Points, in no order, along strands that fork and pass close to each other.
In the rows, 128 means zero.
Two points are linked if the straight distance between their rows is under 97.2. Some points are linked to none.
z_352: [166 134 126 149 128 136 176 110 112 157 123 117 143 155  57 126 159 138
 173 155 122  76 152 167 125 127 178]
z_451: [101 161 116 109 109 123 115 104 127  75 115 116 131  59 194 121 123 107
 109 126 182 133 135  80  84 119  94]
z_375: [183  62  87 180 146  83 121 111 142 160  89 153 125 124 190 135  88 165
 149 144  99 120 101 163 124 136 118]
z_374: [ 90 128 138 143 195 155 134 150  91 149 181 120 122 179  92 175 164 144
 178 128 100 135 111 179 148 123 120]
z_185: [129 104 113 131 119  90  68 131 166 137 114 149 131 106 201 129  76 124
  99 122 124 175  88 109 143 135  92]
z_877: [130 129 146 112 115 135  45 117 110 142  93 130 149 100 177 144  30 121
  62 144 141 151 123 127 143 113 132]
z_16: [137  92  85 188 174  78 146 120 139  94 113 139 100  84 197 134 153 137
 135 136 137 133 112 138  85 125  98]
z_944: [162  96  99 157 103  92 127  97 161 121  89 128 136  92 186 117  89 131
 122 142 137 120 117 117 102 137 108]
z_29: [141 104  99 111  68  96 125 159 177 110 143 144 125 175 110 110 167 113
 128  73 103 153 110  94 166 158 103]
z_186: [117 141 106 145 156 115 136 145 107 106 127 135  95 118 105 137 150 122
  93 128 129 113 144 161 132 123 123]
z_244: [151 141 112 167 137 107 180  96 132 123  94 136 139  80 132 110 134 130
 136 150 164  90 146 139  84 124 151]
z_135: [163 102 114 148  91 139 126 113 103 106 123  70 104 149  73 134 112 128
 104 140  91  94 147 166 156 144 114]
z_682: [ 61 119 135 164 214 113 130 138 124 101 167 149  94 125 159 151 176 123
 175 117 117 178  82 158 118 126  84]
z_594: [115  87 141 155 179 146 122 111 135 178 150 111 140 146 151 155 110 157
 215 169 115 127  80 161  85 148 130]
z_687: [103 130 127 111 128 148  78 149  91  91 146  83  77 144  87 147 119 103
  64 137  91 142 138 146 163 124  92]
z_584: [172 120 117 168 107  99 151  86 135 135  75 125 152  84 144 108  96 134
 119 151 145  94 141 136 107 126 139]
z_90: [140 106  98 125  84  88 114 100 174  96  99 125 139  77 220 111  94 121
 119 124 156 137 106  80  99 144  80]
z_2: [149 128 108 131  90  90  84 137 159 137  80 157 161 127 158 118  78 125
  64 109 133 145 128 109 154 140 123]
z_873: [ 66 136 139 161 206 121 131 144 124 111 160 154 107  99 168 144 162 126
 158 135 145 165  93 143  91 121 109]
z_939: [121 125  97 161 156  99 116 137 120 106 114 135  98 104 150 138 126 122
  89 133 127 137 127 152 121 121 103]
z_80: [117 152 124 137 185 116  99 135  81  99  96 140  72  80 145 130 115 114
  26 140 132 119 167 157 136 104 111]
z_469: [116 172 180  99 142 163 111 128 110 181 106 144 165 100 127 122  73 141
 111 153 157 123 147 128 122 114 197]
z_337: [ 78 129 160 148 203 166 117 121  92 138 164  83 107 120 130 166 119 135
 162 174 129 131 114 164  76 129 116]
z_943: [111 107 115 142 163 146 132 146 100 127 177  98 111 192  76 167 167 138
 166 121  87 112 119 178 145 132  99]
z_236: [113 148 113 136 147  95 155 171 148 113 141 198 134 141 111 123 196 121
 120  72 141 144 128 134 148 123 134]
z_529: [111 140 126 133 134 143 180 125 115  89 151 107 102 115  87 128 179 119
 139 125 153 102 148 128  82 116 123]
z_676: [ 66 166 168  97 150 163  90 158 110 146 168 126 121 130 127 145 107 124
 114 132 132 187 110 104 142 106 128]
z_226: [107 121 138 110 105 150 156 175 124 100 199 133 119 193  79 129 212 124
 143  81 123 179 134  84 156 113 111]
z_162: [128 162 159  69  75 169 123 156 136 168 138 137 170 162 116 114 120 129
 103 109 143 172 139  44 163 117 179]
z_452: [142 111 109 161 119 133 142  90  88  62 114  63  73 101 107 132 125 112
  95 149 104  92 152 158 111 128  83]
z_752: [116  97 121 128 142  92  88 134 177 133 139 156 128 123 195 129 100 131
 138 116 119 184  70 120 136 144  89]
z_358: [162 159 168  81  78 169 175 139 114 139 129 130 154 147  72  89 169 123
 101 116 150 111 210  68 156 117 193]
z_657: [127  91 121 191 203 105 116 123 116 145 126 128 112 104 195 156 109 157
 165 166 121 143 100 175  92 125 120]
z_486: [ 77 148 128 118 137 135 125 119 120  81 147 102 103  79 165 134 145 109
 127 141 163 143 120 102  76 116  90]
z_177: [127 165 146 131 144 126 110 113 117 138  81 144 155  68 172 122  76 135
  83 146 173 123 152 128 110 119 154]
z_573: [ 87 147 159 134 190 155 138 161 100 173 174 154 138 173  99 156 164 154
 189 123 116 154 103 162 148 120 158]
z_597: [163 112 114 113  87 130 108 146 144 187 136 128 158 196  85 136 122 142
 154 124  90 122 117 145 186 143 157]
z_82: [138  82  98 139 147  93  85 139 147 165 130 172 139 165 168 149  95 148
 148 109  77 162  72 170 187 140 107]
z_179: [153 161 155 122  91 142  96  76  82  77  64 104 148  63 147  98  54 110
  51 119 125  94 182 123 146 117 120]
z_298: [ 95 141 132 159 191 117 126 133 122 123 136 140 110  78 178 139 132 136
 135 156 162 138 115 138  80 122 129]
z_45: [157 142 117 125  72 109 124 146 136 107 100 129 132 138  82 110 125 119
  62 100 125 109 172 124 171 150 137]
z_155: [ 63 136 145 117 166 137  86 142 106 106 165  95  80 122 140 152 132 104
 116 145 115 176  99 131 114 114  68]
z_473: [118 101 118 122  89 147 147 114 128  84 156  61  94 142  93 136 150 113
 148 130 117 112 123 111  97 138  77]
z_906: [ 99  86 157  96 124 143  88 122 159 166 172 122 131 152 173 135  79 139
 188 142 110 178  54 105 116 150  83]
z_203: [126 115 136 111 111 136 133 128 167 166 146 128 151 152 130 125 124 133
 181 131 127 150  87  99 111 139 139]
z_6: [164 135 151 100  64 152 168  98 148 172 124 103 168 164  96 101 139 126
 180 146 136 119 136  75 114 126 176]
z_957: [118 121 120 170 172 109 122  99  95  88 111  92  82  56 198 139 118 128
 106 171 150 126 138 141  70 103  87]
z_978: [147 164 133 146 137 109 172 108 140 157  84 161 159  91 123 107 130 135
 128 145 172  89 158 132  94 127 180]
z_161: [123 115 118 126 115 126 114 134 146 143 143 122 129 145 122 139 114 130
 139 130 119 143 100 127 134 135 119]
z_329: [107  94 122 113 108 116 152 151 174 105 182 149 118 178 120 120 197 118
 183  64 104 175  82  97 147 138  86]
z_592: [129 159 137 115 120 138 188 127 120 108 125 137 123 103  88 111 172 120
 119 119 168  92 171 116  94 119 155]
z_982: [ 91 139 163 133 187 185 131 135  90 153 166  86 118 145  88 162 122 142
 166 162 124 120 125 157 101 124 142]
z_835: [148 150 146 151 154 123 142 108 131 186  88 159 166  96 142 119 102 148
 148 171 163 105 134 153  95 129 196]
z_489: [ 91 159 162 107 137 170 125 124 115 147 144 113 144 103 144 128 105 135
 151 148 161 135 121  97  88 116 161]
z_933: [110 149 113 147 181  97  92 156 113 129 111 171 112 102 157 137 116 127
  64 123 129 160 127 151 151 116 115]
z_952: [132 184 164  71  68 170  94 113  94  76  96 104 141 100 121 106  87 102
  56 100 133 109 191  80 166 124 132]
z_62: [145  70  87 124  86 103 110 128 155 100 145 108  82 157 134 125 121 119
 125 114  88 131  92 125 141 161  51]
z_734: [144 146 168 108  75 185  94  53  80  85  99  64 151  71 143 112  47 119
 128 140 124 101 146 115 127 112 113]
z_271: [168 113 127  95  23 135 129 120 154 126 121  92 143 165  90 105 129 120
 119 111 114 117 141  87 157 155 130]
z_317: [132 144 121 124 154 147 106 160  87 145 127 136 114 156  66 151 118 134
  87 128 100 112 157 193 190 119 154]
z_810: [153 146 126 114  65 111 107 125 147 131  80 133 160 122 120 106  80 114
  65 111 134 121 155 108 159 141 137]
z_946: [118 181 136  93 107 115 117 144 125 100  84 156 138  96 124  96 117 111
  23  88 163 105 195  96 148 132 130]
z_253: [120 113 126 161 189 124 119 134 124 180 135 157 152 154 139 160 125 162
 186 147 106 130  89 192 140 134 157]
z_461: [114 139 149 109 133 140  54 137 115 151 115 125 136 115 145 147  56 120
  80 144 133 164 118 135 146 113 140]
z_308: [161 113  90 139 106  80 120 141 183 153  98 176 159 147 139 119 123 129
 131 107 117 133 104 127 154 151 137]
z_503: [134 100 116 150 122 130 177 105 145 112 140  97 118 127 109 131 156 127
 189 146 134  94 111 131  72 138 113]
z_885: [148 117 113 154 161 141 122 132  84 145 121 111 113 152  83 154 113 145
 120 150  97  93 142 204 160 123 145]
z_895: [ 87 161 141 127 188 144 141 146  98 126 149 137  97 111 105 144 151 133
 115 138 149 119 143 148 111 114 139]
z_965: [136 133 150  82  62 192 164 133 107 102 167  75 131 160  88 114 167 119
 128 114 139 135 169  50 131 113 141]
z_632: [ 74  99 124 174 215 105 107 134 120 100 159 127  77 123 184 150 157 123
 157 136 101 173  82 162 114 122  56]
z_685: [117 149 146 154 166 122 129 119 139 165 107 157 161  74 179 123 108 149
 153 167 175 126 125 140  79 131 180]
z_213: [101 110 142 117 116 138 172 160 149 115 195 144 128 195 100 130 215 124
 181  81 116 180 103  90 138 113 108]
z_163: [149 101 101 195 169 106 151 104 108 116 107 107  96  97 150 143 123 146
 140 162 124 101 131 170  91 121 117]
z_515: [132  91  99 123  99  95 151 132 192 101 145 151 124 134 145 112 159 115
 166  91 120 145  90  89 112 148  91]
z_65: [134 123 126 120 100 150 111 136  99  83 142  73  88 146  65 137 133 110
  84 129 102 113 160 146 157 131 113]
z_661: [121 143 129 143 144 130 129  85  87  70 100  92  94  48 174 125 105 114
  89 155 153 104 161 131  88 110  99]
z_655: [171 158 126 120  92 106 157 144 148 157  91 165 171 158  76 101 158 128
 104 113 145  97 177 123 159 138 187]
z_900: [150 119 149  99  59 156 144  86 149 163 124  92 160 143 124 110  96 129
 181 150 130 115 115  85 106 133 145]
z_954: [ 98 116 131 160 188  98 129 139 166 158 136 200 157 139 177 140 149 141
 203 102 112 178  74 162 156 138 143]
z_722: [115 129 135 172 181 117 125 117 123 138 116 133 131  63 195 132 108 154
 146 172 167 127 124 145  70 124 146]
z_603: [119 135  90 163 180  95 131 159  96 141 138 179 133 160 118 156 163 140
 123 103  95 116 124 203 190 124 147]
z_891: [142 103  73 154 109  75 152 129 165  69 111 145 107 115 141 117 169 111
 109  99 131 123 124 114 110 142  91]
z_571: [131 167 150 135 131 156 147  54  72  70  97  88 123  30 159 106  98 122
 113 146 156  80 171 133  95 109 114]
z_864: [186 149 125 130  59  95 162 114 158 144  79 143 171 144  78  86 147 121
 119 119 137  86 171 118 143 144 172]
z_698: [123 180 166  62  91 172 113 156 118 145 123 136 154 139 109 115 105 120
  71 104 148 150 169  64 167 115 172]
z_12: [127 139 128 141 152 113 187 135 159 142 132 171 150 126 119 118 189 127
 191 124 164 123 116 118  78 125 169]
z_366: [153 124 133 120 117 147 113 135 126 191 129 124 159 176  81 143 104 144
 155 147 100 121 118 158 162 130 167]
z_618: [147  90 100 156 100 116 111  97 104  70 116  63  65 115 123 134 110 113
  82 145  94 109 137 150 124 134  67]
z_849: [ 69 113 140 144 198 132  83 130  97 110 158  98  79 119 163 160 124 116
 131 160 113 169  88 157 103 117  66]
z_499: [ 70 161 143 114 189 130  79 147  89 108 138 132  81  85 160 138 119 102
  62 152 135 160 130 142 122 102  98]
z_599: [158 150 138 119  99 138 136 148 112 119 114 126 127 141  61 118 129 123
  75 119 121  94 187 145 171 135 160]
z_128: [102 117 133 156 186 112 103 140 138 161 141 162 140 132 167 141 115 145
 168 133 118 170  78 159 137 133 131]
z_540: [146 143 127 107 101 119 169 182 139 136 151 184 150 179  77 111 219 129
 122  81 144 141 166  99 159 117 169]
z_784: [121 146 148 107 139 165  96 172  98 160 151 122 126 173  63 151 120 139
 109 130 102 137 146 163 189 118 155]
z_989: [117 168 162 101 161 170 127 127  92 123 124 122 106  95  89 129 107 128
  76 139 140  90 175 144 140 107 163]
z_332: [157 104  85 163  98  95 172 110 141  80 111 115 108 124 106 115 164 118
 125 121 126  93 138 138 107 147 100]
z_301: [ 94 149 163 101 134 162 104 159 127 173 163 135 145 159 112 142 115 138
 138 118 124 182 100 104 150 118 151]
z_492: [106 137 149 109 149 146  55 132  90 117 117 107  99 107 136 149  65 107
  52 153 113 152 136 149 151 102 113]
z_158: [127 167 130 126 173 116 131 157 115 166 107 189 141 119 107 127 127 142
  82 122 148 111 150 163 156 120 174]
z_575: [109 104 108 131 132 103 136 122 178  96 147 133 119 105 179 125 143 117
 157 117 138 157  84  97  87 143  85]
z_279: [113 113 165 127 152 186 129 113 104 167 153  73 132 161  97 161 102 150
 182 171 111 121 109 148  97 133 135]
z_961: [108 180 148  62  65 175 110 129 106  85 116 105 135 110 132 111 116 106
  76  93 151 138 168  47 148 116 127]
z_852: [135 105 135 106 103 123 124 111 188 167 133 137 161 128 171 115 100 134
 191 145 133 150  77  85 102 143 132]
z_791: [154 141 132 129 127 143 185 139 112 146 139 128 131 161  52 125 187 134
 157 136 134  84 172 151 130 121 178]
z_30: [133 130 107 121  93 116 122 178 112  83 143 127 101 162  63 128 189 117
  71  93 112 123 170 141 176 146 121]
z_378: [149 115 158 119  96 174  97 100 104 146 124  71 135 137  90 140  55 130
 120 160 102 110 137 149 148 119 147]
z_47: [ 45 187 174  88 186 168 101 139  94 122 155 137 112  67 172 126 130 123
 119 142 180 152 131  95  95 106 137]
z_415: [142 141 134 148 150 105  80 108  94 107  73 125 118  56 213 129  67 125
  45 150 150 138 166 133 116  95 111]
z_746: [133 102 158  96  94 180  78 106 116 156 142  70 132 154 105 147  54 133
 140 158 103 133 106 132 134 127 120]
z_742: [127 123  83 157 161  95 158 144 125 134 146 177 146 175 107 151 191 136
 172  98 101 105 111 188 172 126 150]
z_816: [163 106  85 134 101  81 137 142 175 149 116 177 159 178 123 119 161 131
 163  90  95 126 105 139 172 149 140]
z_712: [154 152 122 116 111  96 160 147 181 171 113 186 183 162 115 103 172 122
 163 103 146 143 125  89 128 130 180]
z_200: [165 130 122 146 141 130 159 112 132 186 116 135 158 160  87 128 140 145
 190 160 123  92 124 169 123 129 185]
z_20: [155  61 108 143 146 127 116 106 130 166 135 115 121 162 143 147  94 155
 179 157  87 109  87 173 127 149 101]
z_614: [150 103  72 155 129  77 154 144 159 119 125 178 144 168 123 130 186 127
 157  82 101 111 112 159 161 142 135]
z_360: [137 135 114 158 162  91  89 129  91 106  76 134  85  72 197 137  91 120
  30 146 131 142 158 144 123  95 103]
z_968: [112 129 125 102  78 139 116 110 145 114 138  97 132 109 151 127 110 114
 141 128 147 137 108  78  99 133 103]
z_109: [105  95 110 168 187 120 151 121 133  96 156 110  97 123 146 145 162 132
 183 139 123 127  93 148  74 136  85]
z_361: [136 125  88 143 108  81 128 135 167  99 105 152 130 115 146 120 141 114
  92  98 136 134 123 113 132 144 104]
z_934: [143  74  79 151 104 103 118 114 130  77 134  83  67 138 129 132 129 119
 111 132  86 113 110 146 127 146  55]
z_269: [135 130 141 157 160 163 145  94  75 105 119  78  93 101  90 140  98 133
 114 167 118  81 161 180 112 111 129]
z_453: [ 85 162 140 119 209 123  99 147  84 108 122 149  69  73 146 129 134 114
  44 141 146 130 151 152 127 101 112]
z_459: [106 103 116 115  91 131 147 140 137  77 179  88  92 160  93 131 184 110
 140 103 119 138 116  95 105 134  74]
z_945: [173 116 132 156  88 131 106  80  85  87  85  80 113  96 121 115  60 119
  59 143  95  95 165 154 148 124 112]
z_131: [149 150 148 128 117 130  79  80  78  89  58 112 140  47 197 112  44 117
  50 134 145 117 177 127 130 102 112]
z_962: [138 106 110 184 188 103 114 125 101 128 107 126  97  98 176 150 103 148
 110 161 121 134 125 171 108 116 116]
z_229: [119 132 107 132 117  94 116 104 151  89 103 126 134  59 219 119 112 120
 115 135 170 142 121  85  85 132  90]
z_747: [107 144 107 154 195  97  83 167  89 138 116 184 104 125 147 149 125 134
  67 119 108 156 124 190 180 107 119]
z_570: [149  86 119 123 125  97 134 118 202 164 121 161 160 125 183 106 116 130
 201 130 124 144  73 107 103 155 127]
z_953: [149 143 117 121 105  93 121 143 181 174  94 186 185 150 137 110 124 126
 131 107 138 148 113 100 147 139 161]
z_354: [107 183 151  78 112 141 108 166 123 127 114 154 134 119 109 115 117 113
  39  93 150 135 177  90 165 123 145]
z_249: [114 108 103 180 186  88 128 121 123  80 124 114  79  68 207 138 147 124
 118 155 139 140 120 132  72 112  80]
z_448: [107 162 152 104 125 173 127 100  92  85 131  81 105  83 121 125 103 110
 108 141 142 104 160 113 108 111 121]
z_10: [ 93 152 132 112 133 153 115 121  94  63 140  84  73 100 114 135 138  93
  82 135 132 119 152 120 114 113  92]
z_482: [123 113 154  83  75 182  80 127 119 138 158  65 120 166  96 143  74 125
 120 133  98 147 117 104 158 127 111]
z_126: [ 67 166 160 113 188 135  79 137 103 124 132 148 111  59 195 135 108 121
  87 150 172 160 130 126  99 108 123]
z_4: [125 170 115 115  87  96 136 128 137  84  79 144 144  95 135  95 126 102
  45  89 170 107 177  89 125 137 121]
z_291: [129  59 134 103 120 139 110 117 160 159 166 120 118 158 166 131  81 140
 192 146  97 146  58 125 108 163  72]
z_44: [137  98 142  89  49 166 161 114 149 123 168  70 125 174 106 111 150 124
 170 120 120 129 118  53 117 138 110]
z_762: [132 115 125 107  54 151 162 105 141  93 152  72 120 143 107 114 151 113
 156 118 131 112 128  69 100 133 105]
z_51: [156  84 115 159 119 101 110  84 126 115  98  94 111  75 207 127  72 139
 121 161 136 123 118 127  92 125  88]
z_285: [145  87 108 160 157  98 153 111 177 146 125 150 141 116 178 121 138 140
 213 144 127 125  82 137  83 150 132]
z_305: [151 108 117 136 107  95  64 123 143 141  83 141 142 109 183 128  53 127
  61 127 131 153 118 124 148 127 111]
z_765: [139  69 135 104 100 154 111 101 144 152 157  80 114 158 134 138  71 135
 177 156  97 118  83 128 108 155  80]
z_28: [117 128 122 139 146  75 129 142 200 138 108 200 168 102 187 108 140 125
 153  98 152 176  91  99 119 142 138]
z_975: [109 104 132 106 106 114 108 153 171 153 165 160 133 177 133 122 131 131
 164  87  96 194  68 105 185 142  95]
z_771: [137  83 135 146 156 152 128 104 125 179 139  91 136 163 115 154 100 155
 197 171 102 105  90 173 102 144 128]
z_480: [121  83  94 120  95 112 129 142 151  81 166 104  86 167 110 131 171 111
 138  99  92 137  98 118 137 153  64]
z_508: [130  98 116 110  97 102 164 148 198 118 156 164 139 159 134 105 186 115
 191  76 122 164  86  76 115 137 114]
z_803: [145 128 132 164 120 147 147  76  84  80 110  68 101  82 106 117  99 122
 105 152 117  82 161 159 108 120 114]
z_697: [149 117 130  96  58 147 101 135 142 133 137  91 139 160  95 123  98 124
 104 119 108 134 129 105 167 141 129]
z_755: [121  94 109 144 163 118 161 132 152 136 166 142 134 174 118 147 180 136
 218 108  96 123  85 160 125 140 119]
z_546: [141 119 154 145 129 154  90  76  84 121 101  83 127  76 163 137  47 130
 109 167 131 115 136 149 110 109 126]
z_284: [108 135 153  93 124 172  61 125  85  92 135  70  85 123 109 149  75  99
  72 155 101 134 143 137 152 111 103]
z_278: [193  97  89 180 133  85 128 112 136 173  69 159 152 134 153 133 101 156
 138 146 108  96 121 174 139 132 153]
z_323: [103 115 131 146 181 116 172 135 145 145 165 173 153 176 127 145 203 138
 232  95 102 138  90 159 140 126 145]
z_586: [ 98 187 145 102 166 125 153 123 118 120 100 175 119  47 152 101 141 130
  66 112 202  89 178 104  98 113 147]
z_907: [113 172 113 120 118  88 147 125 144  88  78 164 151  72 171  96 137 109
  68 102 197 111 169  87 100 131 122]
z_404: [172 126 140 139  74 143 126  93 102  95 102  69 124 120  78 110  92 123
  91 135  97  86 171 151 151 143 128]
z_683: [ 89 150 152  91 113 163 153 174 121 102 188 133 116 163 103 123 196 118
 116  89 148 188 139  60 134  99 120]
z_122: [128 149 113 159 187 112 126 150 105 169 111 180 136 121 124 143 125 149
 109 138 136 117 132 186 146 120 166]
z_949: [143 143 111 132 100 109 167 141 145 113 121 144 132 135  85 110 175 118
 112 102 145 106 156 121 125 132 143]
z_466: [144 128 125 133 115 110 171 108 174 139 114 146 158 112 143 110 147 127
 188 136 162 116 110  95  71 134 163]
z_393: [153 178 144 103 123 130 159 152 133 176  98 177 161 140  80 101 154 133
  99 114 161  91 185 121 152 121 200]
z_941: [193 116 113 126  51  99 152  98 177 158  89 136 165 156  98  91 138 123
 149 126 123  95 137 109 134 156 158]
z_995: [186 125  96 162 115 100 141 117 129 159  78 146 156 145 100 122 119 138
 116 136 117  90 147 174 154 134 165]
z_287: [107 168 162 108 177 165 142 143  97 149 138 138 113 109  90 131 131 140
 107 144 149 106 163 150 128 112 173]
z_812: [125 169 170 100 144 165 101 132 100 150 106 133 140 100 111 128  68 130
  79 143 146 116 158 138 151 112 175]
z_606: [135 125 116 120  84 119 146 100 165 118 118 115 147 100 159 112 126 119
 158 130 154 120 112  78  88 137 122]
z_104: [106 133 148 142 178 147  93 108  88 120 123  96 103  76 169 149  75 133
 108 176 141 126 131 157  93 107 123]
z_931: [109 156 163  95 110 174 152 131 130 159 147 115 156 136 132 123 129 136
 165 139 156 146 119  68  99 120 168]
z_410: [109 158 141  98 131 149 141 176 117 138 159 144 123 147  82 126 165 130
 100 103 138 147 150 113 156 114 150]
z_514: [ 85 148 119 122 147 124 122 132 113  71 145 116  84  95 139 132 150  99
  87 131 144 138 132 115 101 115  86]
z_388: [107 176 168 102 141 185 138  83  74  85 118  88 115  51 142 117  99 121
 126 149 159  84 166 118  97 106 133]
z_215: [110  91 123 117 126 109 107 118 181 121 151 131 118 105 202 123 108 124
 165 126 132 171  68  92 103 146  73]
z_759: [145 170 145  99  57 141 106  98 108  70  73 103 153  88 128  91  79 109
  50 100 138 101 191  95 159 132 121]
z_276: [141 113  93 136 118 113 103 161 115 144 145 138 133 192  90 158 145 138
 120 104  71 119 117 181 210 142 128]
z_671: [117 144 130 100 113 138 142 188 107 103 169 150 104 169  57 128 207 123
  82  85 125 141 175 126 174 123 139]
z_608: [149 156 148 122 139 146 123 127  94 114  96 123 110 108  80 123  97 123
  53 137 122  88 185 160 164 126 154]
z_182: [127 119 119 146 136 143 170 124 105  92 151  85  93 142  62 141 174 126
 142 135 122  90 151 157 103 128 117]
z_782: [129 130 132 131 137 143 102 134 123 166 123 125 139 133 112 145  90 141
 133 153 126 131 117 153 134 125 151]
z_309: [131 117 118 124 122 129 121 155 123 173 162 146 149 212  94 154 152 142
 172 108  83 131 107 165 197 134 141]
z_561: [158 130 131 129 130 123 137 119 158 210 116 153 176 166 115 125 131 144
 205 155 124 121 104 136 123 136 190]
z_41: [115 174 138 116 165 113 109 161 129 163  94 194 148 104 134 117 108 135
  58 113 164 132 157 136 147 124 163]
z_750: [187 136 120 157 107 118 150 109 107 143  82 124 145 135  72 114 116 139
 104 140 111  74 170 180 154 138 168]
z_96: [123 160 113 135 122  88 152 122 164 105  89 169 160  69 186 103 137 115
 112 116 192 123 145  84  84 132 134]
z_156: [152 151 158  92  68 171 168 127 114 121 138  99 146 144  78 104 153 122
 123 123 139 114 181  74 137 118 168]
z_280: [165  86  80 149  98  98 174 122 160 105 130 130 118 158 101 121 185 127
 170 111 112  88 119 141 114 151 117]
z_859: [ 79 141 157 134 206 165 104 119  80 117 145  92  90  80 154 148 106 126
 120 180 143 125 133 158  82 113 118]
z_889: [165 124 132 102  63 136 171 161 142 142 152 139 152 193  71 107 213 126
 137 101 136 141 163  69 159 122 170]
z_5: [102 132 147 132 170 138 152 147 143 176 164 159 160 172 116 141 171 144
 212 123 121 156  90 140 132 126 163]
z_587: [122 134 111 142 142  75 133 133 191 119 102 179 165  75 208 113 129 122
 136 114 173 158 104  88  93 138 128]
z_435: [113 172 119 122 149  83 134 168 151 136  99 203 156 111 142 108 143 122
  68  90 171 137 153 106 137 129 143]
z_932: [128 117 112 128 112 133 164 163 115  98 169 124 112 178  56 139 216 130
 143 101 117 114 155 143 138 125 129]
z_233: [124 145  92 147 136  67 134 152 169 103  90 191 147 104 157 115 150 114
  75  86 159 141 135 109 125 133 117]
z_456: [149  70  92 119 108 115 137 137 153 134 162 125 116 200 110 133 150 131
 184 108  67 113  86 152 163 165  86]
z_261: [109  82  95 166 189 104 153 122 144 105 159 143 108 149 149 148 179 134
 203 107  95 128  80 167 115 143  86]
z_152: [132 149 187 109 121 206 163  99  79 116 154  58 119 123  66 127 114 130
 154 157 128  86 171 120 114 112 159]
z_977: [118 137 112 139 137  78 141 157 181 127 121 199 158 131 148 117 172 117
 142  77 135 165 103 113 144 136 132]
z_715: [124 103 102 178 176 116 175 109 122 101 133 112 102 105 129 140 160 137
 172 151 140  98 115 160  63 127 107]
z_87: [156  90  69 183 153  94 150 125 124 118 117 137 111 146 128 146 154 140
 148 124  95  94 116 179 135 136 117]
z_518: [134  93 100 157 166 105 105 134 126 171 138 167 146 173 155 155 114 154
 167 122  75 133  77 189 180 134 130]
z_773: [127 160 140 123 144 127 190 135 133 144 131 171 139 117  94 109 186 133
 141 118 175 102 154 117  95 115 178]
z_364: [186  44  98 153 134 105 120 102 138 165 117 132 117 151 174 137  74 160
 168 156  85 108  84 171 127 148  98]
z_17: [114  83 119 176 201 103  99 131 139 145 138 149 118 123 198 155 117 154
 172 143 104 161  76 175 122 135 104]
z_114: [167  75 126 107  84 139 134  99 158 174 139 105 131 176 120 120  92 139
 195 154  97 108  90 128 120 159 110]
z_389: [141 154 163  93  58 177 135  72 116 139 113  80 176 108 136 105  87 132
 174 148 146 113 133  74 104 118 153]
z_7: [114 110 118 149 162 154 139 126  98 119 161  77  92 158  86 163 149 127
 153 145 104 112 127 170 113 132  99]
z_623: [114 146 103 155 198 107 113 162  79 144 125 172 105 138 117 154 142 147
  90 118 106 121 136 205 180 116 140]
z_391: [155 121  92 133  80  90 111 159 134  97 110 135 121 159  91 122 156 120
  74  93 110 120 147 140 180 159 116]
z_445: [164 144 165 114  77 167 122  97 103 123 105  87 151 124  76 113  70 125
 105 141 107  93 172 135 157 124 162]
z_189: [154  76 113 144 133 123 173  95 169 144 134 117 129 142 140 124 139 139
 223 155 118  98  89 135  75 154 113]
z_40: [151 111 134 157 156 156 119 106  76 132 112  86 106 128  87 150  80 148
 111 171 100  90 149 198 134 117 145]
z_394: [164 111 117 103  52 113 135 125 181 154 115 128 155 159 119 106 120 118
 144 114 121 126 113  84 139 154 134]
z_281: [151 168 162  88 113 154 169 158 125 174 130 160 153 158  71  97 171 138
 106 115 157 120 185  89 154 112 200]
z_568: [ 89 152 153  72  89 178 132 161 121 120 173 117 133 156 128 117 155 117
 112  98 149 189 130  28 141 106 131]
z_709: [ 99 102 148  98 120 145  86 144 150 168 174 128 128 179 134 141 103 139
 164 114  92 186  63 113 161 141  89]
z_818: [120 151 122 120 135 109 168 178 135 129 151 201 140 164  85 121 223 129
 129  77 143 137 147 131 153 109 156]
z_223: [ 70 145 146  97 126 142  72 148 118 112 163 107 100 128 136 146 111 102
  96 127 116 189 103  99 142 113  84]
z_262: [166 131 122 114 103 102 155 120 188 184 118 163 174 167 124 105 156 129
 198 124 129 133 102  96 116 139 178]
z_260: [ 95 167 143  71  82 169 116 148 116  99 151 104 122 129 125 120 139 104
  94 102 149 161 148  46 135 112 121]
z_664: [115 148 164  92 130 181 109 169 105 175 162 118 139 177  74 149 116 141
 127 130 111 158 135 124 174 112 162]
z_173: [157 100  90 126  73  99 154 150 165 107 141 136 122 174  93 121 190 120
 143  89 108 119 124 118 145 152 115]
z_133: [127 119 113 104  82 102 111 158 180 135 142 164 145 169 128 112 138 119
 127  81 106 175  94  88 168 149 110]
z_736: [165  95 141 150  94 131 109  53 105 119  92  74 139  71 180 117  47 138
 127 164 128 108 126 137 101 119 103]
z_501: [ 76 179 173  90 159 172 118 131 105 135 140 132 126  81 152 128 110 132
 122 142 174 136 142  99  98 113 157]
z_927: [ 85  98 147 149 190 143 136 125 145 159 173 125 131 147 152 149 143 144
 228 138 112 155  70 139  86 146 108]
z_214: [170 120 141  96  63 158 175 128 144 165 147 109 161 195  75 108 180 129
 171 132 125 132 152  66 134 121 178]
z_380: [123 164 167  74  87 185 137 132 126 164 134 115 170 144 127 116 114 130
 139 130 151 153 134  50 132 110 182]

Follow the links from the first point to the second, and from the first to the third. Name the last point that the two ways share.
z_529; z_782; z_954 => z_715
z_17; z_492; z_466 => z_962
z_952; z_284; z_599 => z_305
z_329; z_895; z_482 => z_305
z_285; z_182; z_989 => z_715
z_891; z_189; z_45 => z_939
z_203; z_253; z_391 => z_962
z_486; z_223; z_278 => z_944
z_975; z_503; z_816 => z_623
z_233; z_943; z_308 => z_623

A fork is a point with three links, a tip a point with one. Leave the first point through the second and follow the links. Name the first fork or tip that comes.
z_623; z_603 => z_791
z_750; z_995 => z_771
z_486; z_514 => z_16
z_818; z_540 => z_389
z_29; z_173 => z_623
z_309; z_597 => z_715
z_697; z_271 => z_965
z_65; z_687 => z_305
z_448; z_10 => z_944
z_771; z_20 => z_750
